Each row is a point on a tangle of strands that fork, close into loops and nearly touch. The rows are in no order.
In the rows, zero is written as 128.
Two points are linked if the straight distance between their rows is under 75.1. Some points are linked to none.
z58: [122 133 147 137 125 111 128 82 124 101 163 104 96 132 110 133 119 85 114 120 130 120 150 154 145 124 92]
z703: [135 119 122 112 109 141 143 139 112 115 119 163 170 123 140 140 120 174 134 131 149 128 86 92 107 120 141]
z283: [108 133 130 121 156 154 120 118 112 149 159 120 123 133 136 149 139 100 103 137 120 161 147 128 165 119 103]
z336: [111 115 163 147 138 115 148 96 136 123 154 131 103 117 150 109 119 112 113 123 111 123 152 152 164 145 61]
z166: [142 145 121 147 114 121 138 170 155 71 99 135 165 130 129 103 130 174 162 104 133 125 143 161 128 121 143]
z895: [144 138 83 139 142 112 130 124 141 159 106 105 133 147 153 112 124 163 132 121 117 92 114 163 139 158 168]
z501: [138 149 132 124 127 135 107 102 115 86 144 92 95 128 91 139 141 93 123 116 126 115 111 142 119 111 123]
z834: [119 112 143 141 107 124 135 132 101 161 139 150 151 141 123 126 111 121 134 148 139 126 118 90 130 136 159]
z723: [113 143 124 127 168 141 121 96 124 165 109 109 94 137 161 136 143 100 112 154 103 115 169 142 154 152 109]
z148: [109 120 145 131 120 103 125 117 132 150 137 102 100 138 130 130 109 98 118 126 122 148 154 145 140 151 109]
z848: [135 139 125 115 91 132 128 136 129 119 112 134 149 127 106 131 130 144 144 105 131 147 101 119 106 112 134]
z400: [163 118 139 141 94 94 128 169 135 100 108 149 148 125 109 123 112 148 163 124 150 135 134 121 104 138 132]
z590: [121 161 110 126 151 166 110 108 97 154 116 82 119 145 125 161 146 101 110 131 107 109 158 151 151 115 137]
z39: [109 130 143 130 121 122 131 96 125 137 153 101 109 135 119 136 114 86 113 117 121 142 166 153 157 129 100]
z445: [132 137 134 135 124 121 123 143 137 66 116 116 127 125 107 117 146 143 147 116 132 92 131 153 124 105 130]
z863: [108 115 145 133 118 100 135 102 140 94 141 120 113 135 119 133 119 119 128 128 132 110 139 155 143 117 94]
z548: [123 126 127 153 77 95 135 107 119 144 141 118 139 152 114 141 85 114 125 125 142 155 137 150 144 150 122]
z920: [184 139 140 143 92 114 138 171 148 99 107 152 153 114 110 116 122 163 161 124 148 144 151 117 94 130 148]
z626: [122 110 160 120 168 146 125 105 139 125 180 150 107 101 127 114 142 100 97 142 124 156 135 135 164 132 73]
z776: [136 125 133 102 131 131 135 163 133 110 108 136 134 119 144 117 143 171 132 116 126 117 126 115 96 119 140]
z555: [111 105 154 141 122 102 145 95 150 94 156 139 118 119 127 121 113 114 120 124 136 130 139 144 156 125 65]
z88: [150 156 134 148 101 123 145 150 128 157 114 123 133 132 112 89 138 160 138 120 132 123 139 110 83 133 184]
z352: [138 122 114 146 116 102 139 164 136 101 103 135 158 137 138 111 116 178 144 116 137 111 127 152 116 142 144]
z573: [122 107 153 158 105 109 131 125 115 159 159 146 143 140 112 122 103 101 121 152 149 150 129 100 147 146 137]
z368: [145 134 99 140 142 128 125 123 123 192 106 107 97 142 154 121 130 116 130 148 138 97 140 123 136 181 172]
z828: [130 142 128 117 101 137 126 141 107 148 120 115 132 132 121 130 129 136 132 113 118 140 111 118 107 130 158]
z811: [104 139 107 111 150 159 129 123 103 137 132 134 142 140 153 165 144 143 115 132 103 114 104 130 149 107 134]
z373: [142 157 115 149 93 139 133 138 110 169 114 103 138 136 118 104 129 141 136 114 123 122 125 125 105 143 187]
z54: [121 108 114 117 126 121 109 109 153 120 144 157 154 112 95 141 103 87 134 114 148 171 104 114 130 113 98]
z991: [100 136 111 122 119 141 131 110 117 121 138 127 144 141 127 164 125 136 120 123 118 116 109 148 156 105 128]
z985: [164 129 140 122 93 107 122 160 147 118 105 135 116 117 88 112 128 120 151 106 128 159 139 120 84 114 130]
z435: [127 127 116 102 123 145 103 112 137 122 139 140 136 118 83 136 117 78 130 103 130 161 109 112 123 95 118]
z244: [127 90 145 160 119 85 140 153 126 125 125 150 139 133 143 115 106 148 136 157 151 105 128 111 120 156 137]
z532: [139 154 116 135 118 137 118 103 118 64 134 96 113 122 92 138 143 122 132 114 134 110 93 148 116 106 123]
z354: [124 145 93 127 141 131 122 110 132 160 108 97 125 145 149 133 133 139 126 125 101 93 130 167 147 142 151]
z86: [113 117 143 115 179 155 120 105 129 110 172 147 112 115 128 136 151 94 106 149 126 142 113 117 150 112 95]
z449: [110 122 111 126 168 144 135 128 107 155 127 143 134 134 182 153 141 154 113 157 103 118 103 121 142 141 131]
z82: [129 125 102 149 162 140 135 118 107 180 130 139 124 134 185 142 132 142 109 177 113 121 120 117 154 159 134]
z893: [135 120 138 120 107 143 146 134 99 145 135 168 159 129 132 128 124 150 132 143 144 127 100 74 109 115 160]
z601: [109 139 133 113 158 129 109 123 125 157 110 99 93 138 145 131 141 108 127 133 105 105 147 140 126 149 133]
z840: [138 98 129 131 112 103 117 125 148 116 139 161 152 123 104 140 98 103 137 125 161 169 101 107 116 133 99]
z342: [150 144 144 126 138 120 144 177 158 94 99 121 118 106 120 95 145 159 150 109 112 126 170 139 103 122 153]
z942: [168 149 140 144 94 116 145 160 140 125 110 136 142 123 107 103 138 165 146 123 140 144 143 113 79 122 164]
z119: [125 147 113 128 108 148 118 100 129 81 127 121 145 121 87 143 131 127 142 112 135 111 93 135 132 89 123]
z78: [121 128 117 115 174 161 110 95 118 108 182 137 119 107 110 145 144 79 105 137 135 147 115 113 149 99 105]
z95: [140 155 127 150 118 132 134 152 153 57 108 124 158 122 115 102 151 156 162 103 133 113 141 156 124 97 140]
z486: [124 105 146 105 128 111 115 143 129 131 133 126 109 130 118 126 125 100 126 122 124 154 120 114 115 129 122]
z657: [130 112 138 145 93 92 123 121 130 133 146 141 141 142 101 139 96 102 131 129 153 167 118 120 129 144 118]
z41: [134 126 113 145 113 125 143 139 112 145 120 137 157 140 141 119 119 167 131 127 129 99 103 123 114 141 172]
z538: [153 142 113 112 99 152 121 139 169 85 101 146 165 101 111 127 136 154 154 114 143 134 120 111 99 81 113]
z402: [140 115 133 119 148 119 144 165 118 125 113 145 132 122 162 113 133 175 129 136 134 104 124 100 93 144 152]
z998: [103 99 127 121 132 127 137 124 136 103 137 155 152 122 142 151 116 142 121 138 144 144 91 113 146 122 98]
z749: [122 110 124 162 117 100 151 109 128 158 136 124 115 133 165 124 100 136 118 150 126 124 136 146 147 165 113]
z909: [136 147 102 125 145 149 118 132 105 189 101 97 110 136 148 132 134 120 127 134 119 117 137 125 125 166 170]
z115: [105 140 107 118 115 149 127 105 124 98 131 137 156 128 106 161 124 137 133 115 129 118 91 132 150 92 123]
z837: [118 114 141 157 130 112 154 107 131 154 140 131 109 122 170 116 106 132 112 136 111 134 141 151 162 163 80]
z98: [119 101 163 129 131 99 120 122 147 142 158 123 99 122 122 111 116 85 109 131 131 175 149 135 137 153 91]
z257: [118 124 153 138 155 144 137 102 123 136 172 145 111 109 142 114 133 113 100 128 114 147 152 144 178 138 63]
z154: [127 148 142 94 152 140 120 144 124 146 109 114 102 124 139 111 158 141 129 116 103 113 132 117 93 127 147]
z268: [156 140 124 101 116 153 128 156 168 74 106 150 148 97 127 118 149 162 137 123 138 125 137 109 99 85 129]
z170: [154 129 128 102 120 133 136 174 147 86 108 153 150 108 148 119 135 182 133 124 139 126 137 107 99 118 139]
z309: [111 102 120 114 122 130 136 142 134 90 119 154 166 122 153 150 120 165 132 133 147 121 93 113 131 123 113]
z212: [114 133 113 117 134 153 117 131 101 151 152 111 136 137 118 159 127 98 108 123 131 177 137 119 154 116 125]
z875: [117 101 161 113 159 128 117 121 144 140 167 132 99 115 125 113 135 77 104 138 124 170 140 129 143 139 92]
z977: [114 140 142 98 147 143 109 133 113 150 118 103 103 133 129 132 147 112 128 120 101 119 132 123 118 127 141]
z887: [121 103 135 161 139 104 137 131 132 182 126 136 103 135 156 101 120 125 134 170 142 90 137 110 134 170 151]
z912: [135 122 132 134 133 122 142 150 111 154 118 141 135 132 146 103 125 163 134 136 135 96 121 99 98 144 171]
z700: [128 139 144 126 112 117 107 103 128 101 144 91 100 136 79 130 126 79 127 113 127 121 139 150 132 113 119]
z418: [141 139 92 145 125 127 141 136 125 145 108 117 153 146 144 110 125 175 131 112 117 103 101 149 120 143 175]
z845: [140 126 128 95 120 149 109 124 141 118 125 135 114 116 86 119 133 79 131 102 122 145 117 109 97 86 120]
z144: [125 143 106 118 170 158 115 129 98 188 100 105 106 140 160 145 142 111 119 152 115 133 147 115 133 161 149]
z691: [110 104 136 136 124 92 134 133 147 84 121 128 127 135 138 129 117 150 138 133 135 96 146 165 139 126 102]
z360: [113 117 121 136 120 97 132 140 140 106 111 123 138 143 135 126 119 157 139 122 128 103 128 169 130 133 128]
z441: [161 138 116 120 87 137 120 137 152 108 107 151 167 113 104 135 119 153 159 110 150 153 102 108 95 100 115]
z311: [119 110 138 157 151 130 138 126 118 184 136 139 112 133 166 117 122 126 119 177 131 111 127 103 144 168 142]
z926: [109 125 116 128 109 118 131 126 126 126 123 120 139 144 132 143 118 147 127 120 120 116 113 158 135 129 134]
z738: [127 141 99 130 173 149 122 111 112 188 93 104 99 138 163 145 145 106 109 160 117 135 170 132 153 159 124]
z99: [119 118 140 105 143 136 120 128 125 92 129 129 119 122 122 135 144 124 131 122 125 101 107 119 120 102 122]
z969: [137 150 143 115 153 124 131 163 145 125 100 110 96 115 125 95 160 150 142 105 103 111 159 132 92 124 152]
z450: [118 146 117 110 149 163 111 102 102 110 159 123 121 126 107 160 141 95 113 124 125 130 109 115 147 92 123]
z580: [122 100 130 163 117 90 144 128 125 152 132 134 126 139 149 117 104 142 127 158 140 104 128 129 129 160 140]
z472: [148 132 136 89 116 147 123 142 147 115 112 138 113 108 105 116 152 125 129 112 122 142 121 107 84 81 129]
z894: [109 143 118 128 157 152 122 106 106 154 135 110 119 143 151 158 140 109 106 141 105 127 154 140 160 123 113]
z11: [118 126 113 105 130 147 104 120 121 140 158 122 136 123 91 148 124 72 115 109 136 183 136 121 147 107 122]

A piece is two or more points that can be reached from each other along the links. Count, over all rows, the pieces, the separate loops (a circle has one, a figure eight two, a Y none), the forks (points with three links) and the tips (points with one).
pieces -> 3
loops -> 3
forks -> 11
tips -> 11

A fork is a point with three links, a tip a point with one. Leave the first point through the second and follow the links. Name the first fork or tip that comes.
z441 / z848 -> z400
z373 / z828 -> z354
z998 / z309 -> z657

Name the points in between on the shortest way along the links from the first point to the second, in order.
z538 / z400 -> z441 z848 z828 z373 z88 z942 z920
z450 / z166 -> z78 z86 z626 z257 z336 z555 z863 z691 z360 z352
z977 / z472 -> z601 z723 z894 z283 z212 z11 z435 z845
z893 / z909 -> z834 z573 z657 z840 z54 z435 z11 z212 z283 z894 z723 z738 z144
z912 / z441 -> z402 z776 z170 z268 z538
z449 / z58 -> z811 z991 z926 z360 z691 z863
